Each row is a point on a landscape with many peaks, with its height.
From any point a climber takes the steepest step (rise divided by distance) to one of its 2 nearest points. It stops when none of these is higher. Distance is the straight distance between rows; heights are no part of it.
tuzot (h 340): [146 109  87 154 115 102 160 105 151  77 111 128 110 134 105 157 148 117
  90 160]
fizug (h 158): [139 110  66 158 183 122  80 149 150 191  85 103 140 136 113  61 150 135
 139 153]
Sez (h 263): [116 157 120 118 147 140 145 111  58 103 178 106 164 137 139  82 113 102
 136 113]
lumev (h 136): [100 146 158  68 125 153 180 124 109  92 139 170 117  57 129 137 120 100
 103 153]
toz (h 479): [152 156 126 192 145 146  68  99 171 175 104 142 168 107 124 127  87 149
 126 144]
luk (h 299): [114 147 183 117 128 124 185 134 121  89 133 164  85 107  81 137 112 134
 108  98]
Gif (h 363): [124 121 116 103 141 187 137 132 148 153 124 162 154 171 150  99 141 154
 146 165]
Nedi (h 307): [132 120 105 100 107 124 174 173  74  75 163  93 104 145  96  96 136 109
 123  75]
bap (h 420): [119 150 148 180 112 141  82  85 142 119 113 154 175 133 105 149  72 123
 122 123]
fubod (h 366): [129 141 136 188  97 127 193 143 145  46 195  79  91 134 115  85 110 110
 127 109]
Vem (h 139): [156 199 162 117 111 102 108 141 110 128 169 129  88 116 154  77  96 153
 136 115]
bepir (h 179): [178 152 108 147 157  76  62 122 182 197 124 173 115 125 113 147 125 113
 140 132]
fuba (h 229): [108 108  63  92 139 173 102 161 125 215 101 100 133 170 137  68 167 174
 137 166]
solom (h 107): [166 140 165 185 144 115 130  75 160 102 129 141 137  83 117 188 132  86
 129 119]
Zutat (h 359): [158  89 140 121 117 122 112 142 141  96  91  84  80  99 102 123 138 136
 104 155]
tus (h 244): [124 127 151  96 169 145 114 111  83 143 101 151 148 124 147 127 149  94
 149 147]
vad (h 142): [134 132 140 134 159 158 136 123 196 188 154 171 160  99 121 187 148 129
 125 126]
fam (h 284): [106  91 144  90  85 156 112 143 133 122 132  89 140 152 150 141 134 138
 133 142]
ror (h 416): [ 94 128 136 162 172 116  57 135 127 165  91 109 129  83 116 164 112 116
 128 156]
mupar (h 259): [151 119  84 134  87 116 114 179 156 113 132 101 106 144 135 104 138 170
 153 111]
Dumit (h 203): [117 102 113  78 119 182 166 147 126  80 147 120 133 140 143 101 129  88
 143 157]
Risuk (h 137): [116 153  76 156 145 139 102 185 174 112 160 142 129 137 146 112 111 127
 163 161]
nera (h 448): [152 119 113 114 187 122 111 143 155 177 114 131 109  92  90 131 162 105
 120 156]
rig (h 456): [136  93 127 126 134 138 133 124 168 152  76 160 127 154  86 156 150 154
 111 142]
Podom (h 205): [108 124 156  91 124 163 116 159 140 143 119 150 184 140 162 100 120 149
 176  94]
modil (h 445): [166 155 138 150 141 132 106  65 120 161 126 122 112  85  79 192 123 105
  59 147]
pemed (h 593): [ 88  88 113 154 113 134 175 146  83  50 151  91 112 194 142 101 126  94
 154  90]
vib (h 527): [111  86 153 114 156 142 156 145 146 108 110 173 148 146  88 178 143 123
 128 102]
Kefa (h 434): [116 134 168 137 116 146 125 121  95 144 135  87 173  79 135 130 115 175
 101 108]
viki (h 297): [123  99 113 113 137 136 169 123 125  94 115 132 108 167 133 144 161 127
 108 166]
fug (h 463): [204 155 106 153 114  76  97  67 136 127 146 142  95 131 131 164 113  91
 104 154]
foves (h 274): [101 120  85  63 149 149 113 139  86 186 125  99 155 146 164  93 158 158
 143 162]
nok (h 387): [155  93  93  78 174 124 118 120 125 214 107 116 155  97 101 109 190 112
 119 139]
ledu (h 577): [ 68  98 176 111  79 112 207 119 126  64 123 106 134  72 137 142 132 117
 128  80]
bak (h 33): [140 169 145 134  78 118 123  83 130 122 154 146 108 170 140 148 104 131
  96 155]
lomo (h 332): [136  82 113  75 129 154 101 132 137 161 105  91 162 116 124 120 156 118
 129 161]
Birun (h 285): [ 98 102 149  77 181 134 127 144 148 187 119 177 133 124 146 168 170 105
 165 137]
pon (h 230): [161 121 169 100 123 147 135 129 134 139 133 153 147 118 129 105 126 147
 150 102]
domir (h 443): [ 83  92 150 102 181 160 194 178 129 100 139 172 149 130 126 149 119 103
 151  82]
Vev (h 516): [188 136 126 160 174 117 101 107 168 158 117 134  99  84  98 151 143 118
  88 162]
Beze (h 257): [162 120 109 152 132 103 110 120  72 118 138  75 130 135 110 103 114 127
  99  95]
sov (h 67): [ 97 133 174 137  35  90 167  96 136  59  99 127 119  95 121 134 100 126
 118 125]
Teti (h 371): [ 98 159 171 166  83 121 129  58 122 116 103 177 157 122 116 189  97 123
 104 101]
neza (h 298): [148 105 113 122 161 135 155 153  90 107 138 122 140 149  99 106 134 118
 127  86]
pudi (h 184): [ 95 130 131  84 124 150  99 174 177 176 110 158 162 113 148 117 128 161
 169 142]
sozo (h 138): [103 141 195 122 150 119 191  87  63 119 157 146 117 102 153 162 131  83
 133  90]
kezo (h 395): [111 178 107  98  92 118 113 130  94 145 150 119 152 121 143 101 104 165
 105 146]
Lovu (h 220): [123  96  82  92 128 158  96 172  83 141 136  75 159 164 159  84 149 124
 173 125]
Vil (h 474): [124 156 143 190 149  97  73 111 113 144 124  95 137  65 137 162  91 142
 112 130]
nivu (h 79): [141 134 164 169  63  86 129  81 151  65 101 132 128  79 105 129  86 127
 113  88]
zup (h 348): [143 130 105 110 179 108 124 141  93 153 128 136 146 120  67 149 128 119
 103  80]
ronop (h 226): [167 139 101 130  93 107  77 166 157 155 121 101 123 133 106 100 101 202
 121  95]
Zaf (h 333): [142 133 173 136 117 111 142 135 100  75 104 127  87 123  81  90  88 130
 106 100]
Mose (h 376): [137 122 145 115 102  97 152 123  96  84 114 147 100 183  88 117 111 116
 111  89]
zene (h 308): [133  97 105 158 166 130 114 158 142 115 108  77  88 139 129 139 156 147
 120 179]
naz (h 304): [143 100  93 101 111 180 133 150 129 162 112 129 154 195 137  81 151 176
 144 110]
Fopiz (h 311): [150 151  91 126 141 105  98  93  79 123 151 113 162 123 144 104 113  86
 122 133]
pepar (h 550): [109 170 159 190 171 160  84 105 122 169 117 137 174  72 139 141 117 139
 127 127]
didem (h 267): [ 63 136 167 156 108 131 209 141 160  69 140 152 102 105  99 163 106 127
  93 112]
mirup (h 260): [158 110 144  67 104 162 147 134 109 131 102 149 144 174 121  88 148 160
 149  83]
Tasa (h 243): [108 114 151 108  57 134 127 155 134  88 152  93  86 165 124 136 104 129
 126 125]
tusem (h 457): [112 168 120 164 119 136 119 101  88 141 135 104 162 104 156 105 115 182
  99 148]
suse (h 171): [103 162 179 127 165 141 164  95  95 152 161 161 121 129 183 176 153 115
 141 130]
simol (h 582): [179 137  96 156 104  69 125 104 140  95 153 104  68 156 116 152  94  97
  86 125]
bedu (h 412): [145 161 114 147 124 109  47  66 130 197 106 135 162 121 141 150 129  99
 120 172]
Ruti (h 190): [119 102  54 108 150 140  86 152 169 229  86 113 121 165  90  37 165 145
 128 158]
dif (h 394): [149 145  85 169 114  95 117  78 167 114 123 151 126 119 120 176 107  98
 113 170]
zim (h 414): [ 99  97 105 136  93 168 168 187 130  53 163 108  96 218 131  99 133 111
 171  91]
sagu (h 52): [ 97 138 128 157  85 115 146  95 121  68 114 133 140 141 135 122 106 121
 121 131]
voz (h 396): [154 142 130 131 134 122 133  86 112 149 134 139 159 103  87 167 140 110
  93 119]
zaput (h 109): [ 99 158 119 111 141 139 151 166 146  86 172 152 121 113 162 118 122 123
 166 157]
rafir (h 326): [ 82 110 162  60 174 171 159 154 121 154 124 162 141  79 172 152 132 122
 148 136]
dad (h 125): [133 127 133 163 134 130 136 125 198 127 133 152 161  65 116 172 133 120
 132 129]
nulaf (h 464): [153 139 113 184  97  82 173 116 149  72 173 116  94 128 106 125 101 125
  87 104]
muka (h 168): [148 164 142 144 118  98 108 150 100  97 175  85  54 145 149  79  94 138
 138 108]
Fudur (h 435): [160 120 105 134 121 130 114 108 138 123 124 141 157 170 156  96 140 141
 147 158]
Peb (h 112): [112 170 164 118 136 147 166 129 132  85 168 164 104  66 162 133 131  98
 141 152]
vigu (h 250): [103  87 127 109 190 144 144 176 142 154 129 124 126 121 162 150 180 117
 167 128]
zilab (h 313): [108  97 101 145 166 146 107 118 113 171  84 100 103 160 129 136 167 149
  98 197]
Nogin (h 487): [ 95 124 188 111  91 136 160 107 104 109 126 115 166  54 139 152 112 148
 112  84]
keso (h 164): [ 88  94 131  35 113 151 193 151 103  82 130 144 122 111 131 133 124  92
 120 132]
sug (h 160): [160 141 156 161 142 127 101 117 206 185 122 186 115 131 103 184 128 129
 124 131]
nor (h 367): [126 136 122 118 137 102  82  99 123 206 114 113 142 137 150 139 161 140
 130 162]
rep (h 249): [121  79 104  78 120 186 186 145 144 114 140 146 139 167 157 148 160 112
 136 154]
mevus (h 204): [123 145 113 146  89 111 124 159 109  76 147  73  61 145 137 120 110 148
 116 148]
maref (h 316): [127 106 116 120 102 159 135 189 128  73 128 108 101 174 164 100 146 150
 187 111]
pitud (h 117): [149 119  98 172 138  95  60 166 167 197 109  99 109 163 148  99 146 186
 161 125]
Kera (h 402): [109 126 121 128  74 107 202 133  92  58 166  91  71 193 103  97 120  82
 124  82]
duda (h 365): [132 184 105 157 124 103  80  57  91 144 117 146 175  93 145 126 117 113
 115 144]
Badot (h 253): [118  66  97 109 154 146 143 180 143  93 101 110 129 146 153 117 174 116
 183 130]
Laz (h 407): [160  97 158 121 105 127  95 108 158 160  70 122 102 115 105 145 150 157
 111 166]
Zir (h 330): [110 146 122  72 139 150 133 152  64 151 159 114 156 135 150  93 131 147
 129 116]
gan (h 452): [150 112 130 146  94  62 128 126 104  89 145  97  83 187  88 142  88  89
 113  75]
Ronab (h 544): [133 142 114 176 140 133 120  96  94 150 126 114 158 170 172 110 143 183
 124 134]
Nug (h 206): [121 150 163 123 151 108 125  94  65 144 151 137 126 165 142 155 134  97
 137 131]
duza (h 92): [168 151 156 211 116  93 107  67 153  96  99 162 120  75  93 155  83 104
 116  95]
pitad (h 377): [ 64  93 167  74 148 166 197 171 110 122 145 137 156  95 168 148 112 121
 149  81]
Vutiz (h 163): [115 164 101 111 118 111 102 163 185 149 150 169 165 112 148 120 121 138
 171 145]
Fivu (h 135): [138 141  94 166 177  88  74 135 153 201  74 148 101 144 139  89 148 171
 152 150]
pamip (h 201): [170 146 125 129 107  85  89 134 152 151 132 143 110 128 117 140 112 148
 132 113]

Call two points neighbours if one is among the 2 nearest of the other. Go from one point of each pair to the other, from neighbour to neighbour, staying as high as possible. Name the lowest point that can't be avoided.
pepar, simol | sagu
Vev, Zir | didem
Ronab, ledu | Kefa
vib, bedu | zene
simol, pemed | fubod
Vev, pemed | neza

For each start below, name the point where the climber stops.
zaput | Ronab
Peb | simol
sagu | pemed
suse | vib
sozo | vib
muka | Vev
sug | pemed
